A landscape with many valleys, sampled at points; each row gives a point and its height.
A ball rolls from a point to the lowest of its 2 nearest points, and stops where none of them is lower. Distance is the straight distance between rows; heights are no part of it.
j537: [159 109 107 100 118 150 111  90 114 132 115 157 142  98 123 134 114 164
 138 159 154]  height 1.29
j710: [135 114 120 125 127 126  95  84 107 142 170 144 114 152 130 136 109 119
 143 110 151]  height 1.00
j826: [106 166  94 129  88  90 160 166 125  86  53  73 104  69 165 138 142  94
  92 180 188]  height 7.04
j852: [144 175 142 102  91 114 160 169 135 139  65 107 133  93 131 117 123 159
  78 153 117]  height 4.02
j285: [106 129 123 129 126 141 141 145 170 135 156 175  95 168  89  79 121  99
 146 114  98]  height 4.21
j233: [120  82 118 178 140 119  95  79 121 117 197 107  94 184 146 134 125 141
 162  50 100]  height 5.05
j543: [102  97 131 182 124 110 112  94 143 113 204 101  77 168 156 141 143  93
 171  38  82]  height 4.18
j530: [145 134 132 101 111 162 120 147 125 147 117 147 142  92 114  97 129 141
 103 164 127]  height 1.88
j421: [140  85 110 150 146 134  92  79 140 155 168 155 107 165 104 116 144 135
 173  96  91]  height 2.80
j101: [133 132 111  77 108 124 142 158 156 142 129 124 103 149 113 153  97 107
 105 142 148]  height 3.28
j399: [132  99 138 147 115 125 100 116 146 151 162 162 116 155 100 121 152 120
 155 120  98]  height 2.73
j474: [123 108 131 130 125  97 108 117 152 125 169 112 108 189 113 157 111  78
 133 114 150]  height 2.10
j104: [137 145 135 124 132 136 143 170 110 141  74 135 158  60 112  96 127 165
  84 187 107]  height 2.65
j416: [127 118 134 131 130 119 133 139 174 135 156 132  86 183 105 121 126  61
 149 110 134]  height 2.67
j29: [130 143 138 127 107 136 143 131 116 133  81 113 112 111 133 165 126 113
 103 178 188]  height 3.86
j444: [113 104 147 143 138 108  97  83 100 115 181 135 118 156 135 155 108 102
 142  93 132]  height 1.16
j178: [119 105  94 109 151 141 147 120 168 135 162 179  99 171  84  86 120 122
 157 139 122]  height 4.43
j516: [128  63  89 148 181 131 104  60 135 136 169 137 125 191 103 124 116 150
 171  97 105]  height 2.44
j62: [152 124  90  87 145 175 137 123 129 137  95 139 159  47 122 143 135 184
 148 182 155]  height 1.80
j882: [149  93 104 100 149 130 121  94 144 146 149 142 131 164  94 145  96 153
 150 126 153]  height 1.28
j167: [149 127 105 137 105  88 123  99 109 122 102 118 124  99 133 161 117 159
 113 173 189]  height 6.76
j247: [146  92  76 107 153 174 115 123 156 149 167 165 143 144  83 106 131 149
 183 149 118]  height 0.87
j12: [124 119 143 143 165  84 125  64  81 115 134  81 152 175 143 174 105 171
 121 106 152]  height 4.19
j312: [145 151 140 170 119  96 124 131 126  85  98  92 146  93 173 164 151  46
 127 153 166]  height 2.74
j611: [107 181 174 135 136 111 185 168  88 124  41 111 156  93 140  93 137 144
  65 140 120]  height 2.66
j206: [116  86  67 124 170 134 138 110 149 149 174 174 102 177  86 104 126 143
 188 109 126]  height 4.60
j296: [121 167 178 148 107 108 129 160 153 117 170 118 121 132 144 112 161  55
 136 111  81]  height 3.71
j188: [148 133 160 132 125 142 125 165 142 150 116 142 148 124 112  72 143 142
 110 140  71]  height 2.45
j713: [111 123 146 169 115 135 109 157 157 124 164 145  75 160 144  85 167  73
 158  62  75]  height 4.49
j767: [109 111 146 172 158  95 112  71 106  99 191 100 133 186 150 157 113 146
 149  45 121]  height 5.34
j367: [118 148 113  61 146 189 159 170 151 147  96 163 164 115  92  84 118 166
 135 145  89]  height 2.87
j989: [135 125 149 158 107  93  85 119 123 114 140 128 133 110 132 157 130  99
 117 141 143]  height 3.08
j590: [131 112 138 143 114 157 105 134 153 148 148 171 128 140  96  89 158 143
 154 108  72]  height 2.43
j264: [107  69  75 130 190 106 109  71 131 158 153 132 125 217 101 110 114 176
 181  97 111]  height 2.76
j86: [ 97  71  97 164 148 149 118 115 155 136 162 184  77 170  98  81 151 112
 185  99  89]  height 5.14
j93: [115 129 158 163 130 149 110 169 146 137 160 151  72 140 129  79 183 106
 132  75  52]  height 5.10
j789: [143 123 165 179  98 132 118 123 108 112 102 154 131  99 144 134 160 130
 126 143 143]  height 6.58
j81: [109 154 108  41 139 171 170 181 129 164  79 135 186  87 108 100 120 192
 116 139  94]  height 2.51
j32: [122 139  89  43 125 188 160 173 141 152  86 138 166  64 122 140 134 182
 135 170 115]  height 2.27
j918: [139 152 168 169 129 115 124 160 102 119  90 124 138  80 127  89 158 117
  87 169 118]  height 4.05
j890: [148 142 133  80 100 140 154 163 161 144  95 109 106 108 121 155 109 127
  80 156 142]  height 3.53
j963: [129 158 147 102  88 128 114 157 112 115 117 129 129 120 138 122 105 111
 107 137 148]  height 4.20
j708: [139 112  86  70 145 182 152 126 145 162 142 159 140 130  82 126 122 151
 154 162 121]  height 0.54
j51: [134 119 100  76 107 111 126 120 136 138 124 111  89 157 126 185  91 107
 100 132 145]  height 3.47
j742: [129 147 160 177  96 101 114 140 140  99 162 127 128 105 179 151 162  82
 150  98 125]  height 4.58
j716: [116 172 112 148  90 108 147 141 111  90  96  67 118  82 164 152 136  85
 108 187 186]  height 7.26
j846: [122 110 115  79 132 198 130 159 148 146 124 165 171 105  94  72 127 159
 145 139  91]  height 2.47
j217: [125 125 118 125 118  92 118  86 106 113 109  73 128 146 143 202  96 140
 115 126 181]  height 4.04
j433: [134 128 112  95 111 129 139 149 165 148 142 145 100 175  90 131 114  93
 139 121 139]  height 3.05
j6: [131 113 172 180 106  99  95 110 132 100 188 109 114 121 178 162 147  97
 159  56 121]  height 5.06
j762: [139 166 167 158 107  96 114 164 142 105 161 128 148 116 165 136 177  54
 149  95 100]  height 4.17
j739: [131 153 145 155 146 128 145 155  88 116  59 131 160  56 117  69 150 154
  77 184 123]  height 3.27
j731: [119 123 130 132 148  77 128  88  89 107 128  58 153 161 156 197  96 147
 108 107 176]  height 4.12
j387: [131  79  77 100 169 174 126  78 125 117 172 152 184 133  95 153 115 173
 199 137 120]  height 1.22
j665: [145 110  90  94 127 156 129 107 113 131  91 133 139  71 145 150 111 172
 139 170 171]  height 1.54
j359: [148 143 102 112 129 139 149 130 112 134  62 130 115  55 136 121 130 147
  91 186 172]  height 2.75
j27: [142 104 152 154  91 115  84 106 137 139 140 151 134 138 109 146 133 130
 138 119 119]  height 2.88
j545: [125 137 126 108 115 106 111 104 116 114 148 132 106 125 141 155  96 123
 124 124 168]  height 0.56
j579: [133  80 127 157 171 115 105  56 120 126 173 128 136 177 117 145 101 167
 156  82 117]  height 2.06
j796: [141  80  98 135 146 163 109  77 128 141 157 155 166 130 106 146 117 163
 162 144 107]  height 1.47
j220: [144 126  62  54 142 188 147 147 151 151 100 141 169  63 115 149 127 181
 168 168 135]  height 2.05
j513: [143 117 114  98 122 128 106 112 112 131 125 151 122  93 122 141  85 134
 118 144 150]  height 0.98
j182: [133 164 143 142 104 124 147 159 121 111  70 122 118  91 145 123 142 110
 100 173 164]  height 3.73
j362: [111 181 161 109  76 119 140 186 112 100  94 101 150 111 146 116 131 100
  88 137 143]  height 3.99
j454: [145 152 147 169 124  94 117 119 120  91 128 108 139 118 171 180 126  65
 134 130 175]  height 2.20
j847: [138 142 175 197 100 132 123 147 110  92 115 140 115  80 169 119 182 108
 124 121 109]  height 6.04
j155: [134 168 172 112 158 133 168 168  91 149  68 119 158 103 131  89 130 154
  78 133  99]  height 2.96
j460: [112 175 164 119 103 139 145 191 130 125 130 127 140 150 128  74 124 118
 101 108  95]  height 3.59
j475: [134 121 170 164 130 148  89 154 132 148 140 145  98 132 136 105 171 101
 131 101  69]  height 3.84
j825: [142 135 149 149 124  89 112  86 117  95 137 119 138 146 163 187 109  93
 133 101 153]  height 1.59
j997: [149 131 180 157 131 139  97 144 120 139 147 133 101 126 150 119 166  78
 125 114 111]  height 3.06
j555: [108 111 159 164 125 136  88 122 117 117 185 138 105 149 147 141 133  76
 145  84 127]  height 1.90
j895: [116 137 123 139  99 106 137 104 122 105 107  86 125 123 150 208 103  95
 112 140 195]  height 3.87
j766: [ 91  89 141 181 186  78 122  68 120 112 193  82 113 205 148 143 125 142
 153  32  90]  height 5.56
j303: [136  84 109 137 145 102 103 107 153 142 156 128 109 188  99 146  96 120
 149 108 130]  height 1.65
j508: [140 164 171 146 114 118 121 151 108 136 126 124 135 117 150 130 157  74
 122 135 126]  height 2.39
j294: [106  99 150 158 125  87  99 103 141  93 198 114 137 160 172 172 132  75
 169  45 116]  height 5.49
j668: [124 112  90  71 125  98 120  89 137 133 130  96 120 162 122 187  73 154
 107 123 147]  height 3.63
j805: [139 164 134  94  90 126 143 183 143 129  86  96 117  97 139 125 112 131
  57 172 136]  height 3.79
j518: [131 151  94 102 144 149 173 165 103 136  15 115 140  67 139  96 146 184
  84 181 143]  height 1.50
j598: [101 179 146 124 154 124 193 161  83 127  24  86 162  91 135  93 129 182
  55 146 119]  height 2.35
j863: [126 137 135 114 134  87 120  92 112 124 170 101 132 156 164 182  97 106
 127  97 174]  height 1.09
j971: [117 138 136 111  93 111 149 131 130 123 111 110 125 129 133 191 109  98
 110 150 172]  height 3.70
j932: [146 134 119 107 150 180 151 142 147 149 138 169 133 143  92  89 143 136
 146 155 111]  height 1.05
j810: [132 132 132  74 124 161 148 171 124 145 102 133 147  72 107 104 117 167
  98 170 126]  height 2.23
j660: [137 141  90 114  87  94 141 133 123 123 101  97 107  82 137 161 119 153
  96 169 198]  height 6.80
j71: [118 183 184 117 101 121 144 196 106 116 105 113 155 136 139  93 132 103
  93 114 119]  height 3.80
j958: [112 143 169 125 114 137 133 165 154 140 149 152 114 149 117  76 127 101
 117 104 110]  height 3.89
j554: [139 101 131 134 160  99 105  62  95 123 135 125 146 148 140 181  98 177
 136 113 158]  height 4.26
j382: [117 116 141 145 175  86 132  72 117 111 194  89 125 188 150 151  92 150
 123  76 124]  height 5.48
j930: [121 173 147  78 107 154 148 179 129 141 101 128 137 134 126  88 105 140
  83 133 111]  height 3.34
j43: [120 177 123  91 134 143 173 167  96 143  21 118 149  87 135 109 135 176
  64 176 113]  height 2.02
j278: [ 98 104 111 151 148 155 133 144 171 144 148 183  87 164  91  54 153 116
 158 111  83]  height 4.65
j727: [133 159 164 204 113 114 124 161  94  94  97 122 126  70 158  92 190 105
 106 158 130]  height 5.02
j777: [130 167 147  88 144 158 164 182 104 151  96 138 162 117 117  84 123 161
  81 130  96]  height 3.15
j301: [130 154 149 124 108 118 113 127 134 142 154 133 122 151 124 127 126  75
 126 139 129]  height 2.77
j628: [143 180 161 164 124 101 124 160 118 106 109 108 145  87 169 136 166  56
 115 143 143]  height 1.55
j640: [111 122 134 183 102 129 113 132 155 122 184 118  76 156 151 127 172  71
 172  51  82]  height 1.51
j20: [141 102  85  79 145 165 127 123 153 159 135 136 115 143 100 140  96 153
 141 141 149]  height 0.93
j276: [ 86  72 100 147 217 101 126  66 122 139 153 114 129 214 123  97 113 191
 174  60  97]  height 3.07
j128: [114 184 144 134 126 129 173 168 100 117  54 107 130  81 146  93 142 126
  84 167 146]  height 3.18
j837: [118 112 112 120 170  96 144  77 133 123 184  96 123 202 122 144  83 139
 136  90 139]  height 5.60
j365: [129 115 143 120 121 179 126 156 144 148 134 157 162 124  92  74 142 167
 130 126  75]  height 1.83
j786: [148 118 133 123 116 166 129 126 130 144 147 156 128 125 111 114 138 144
 135 155 118]  height 1.49
j150: [146  86 118 143 167 126 112  56 130 123 158 145 147 145 115 153 100 162
 147 131 102]  height 1.74
j135: [125 140  81  98 117 153 164 134 119 129  32 128 110  59 136 121 136 177
  96 192 150]  height 2.26
j612: [ 96  79  97 179 136 112 107 102 146 129 184 159  69 188 109 104 151 105
 167  88  93]  height 5.47
j108: [121  69  55  92 191 161 116  74 143 133 169 133 175 162  87 132 101 167
 191 130 132]  height 1.56
j221: [113 161 149 141 107 128 126 144 144 122 177 128 115 152 134 122 138  44
 134 105 115]  height 3.17
j925: [149 106 107 115 137 185 128 105 140 125 122 157 185  63 106 136 130 182
 168 160 141]  height 2.11
j848: [121 159 102 107  76  91 147 167 123 114  77  86 104  69 163 159 136 125
  74 159 174]  height 6.87
j425: [166 134 125 179 105 101 118 107 111 106  86 134 136  87 136 139 151 151
 130 158 177]  height 6.70

For each start below, name the point where the ball stops.
j6 => j628
j660 => j708
j81 => j545
j930 => j518
j276 => j387
j182 => j518
j264 => j387
j805 => j708
j668 => j708
j612 => j387
j918 => j708
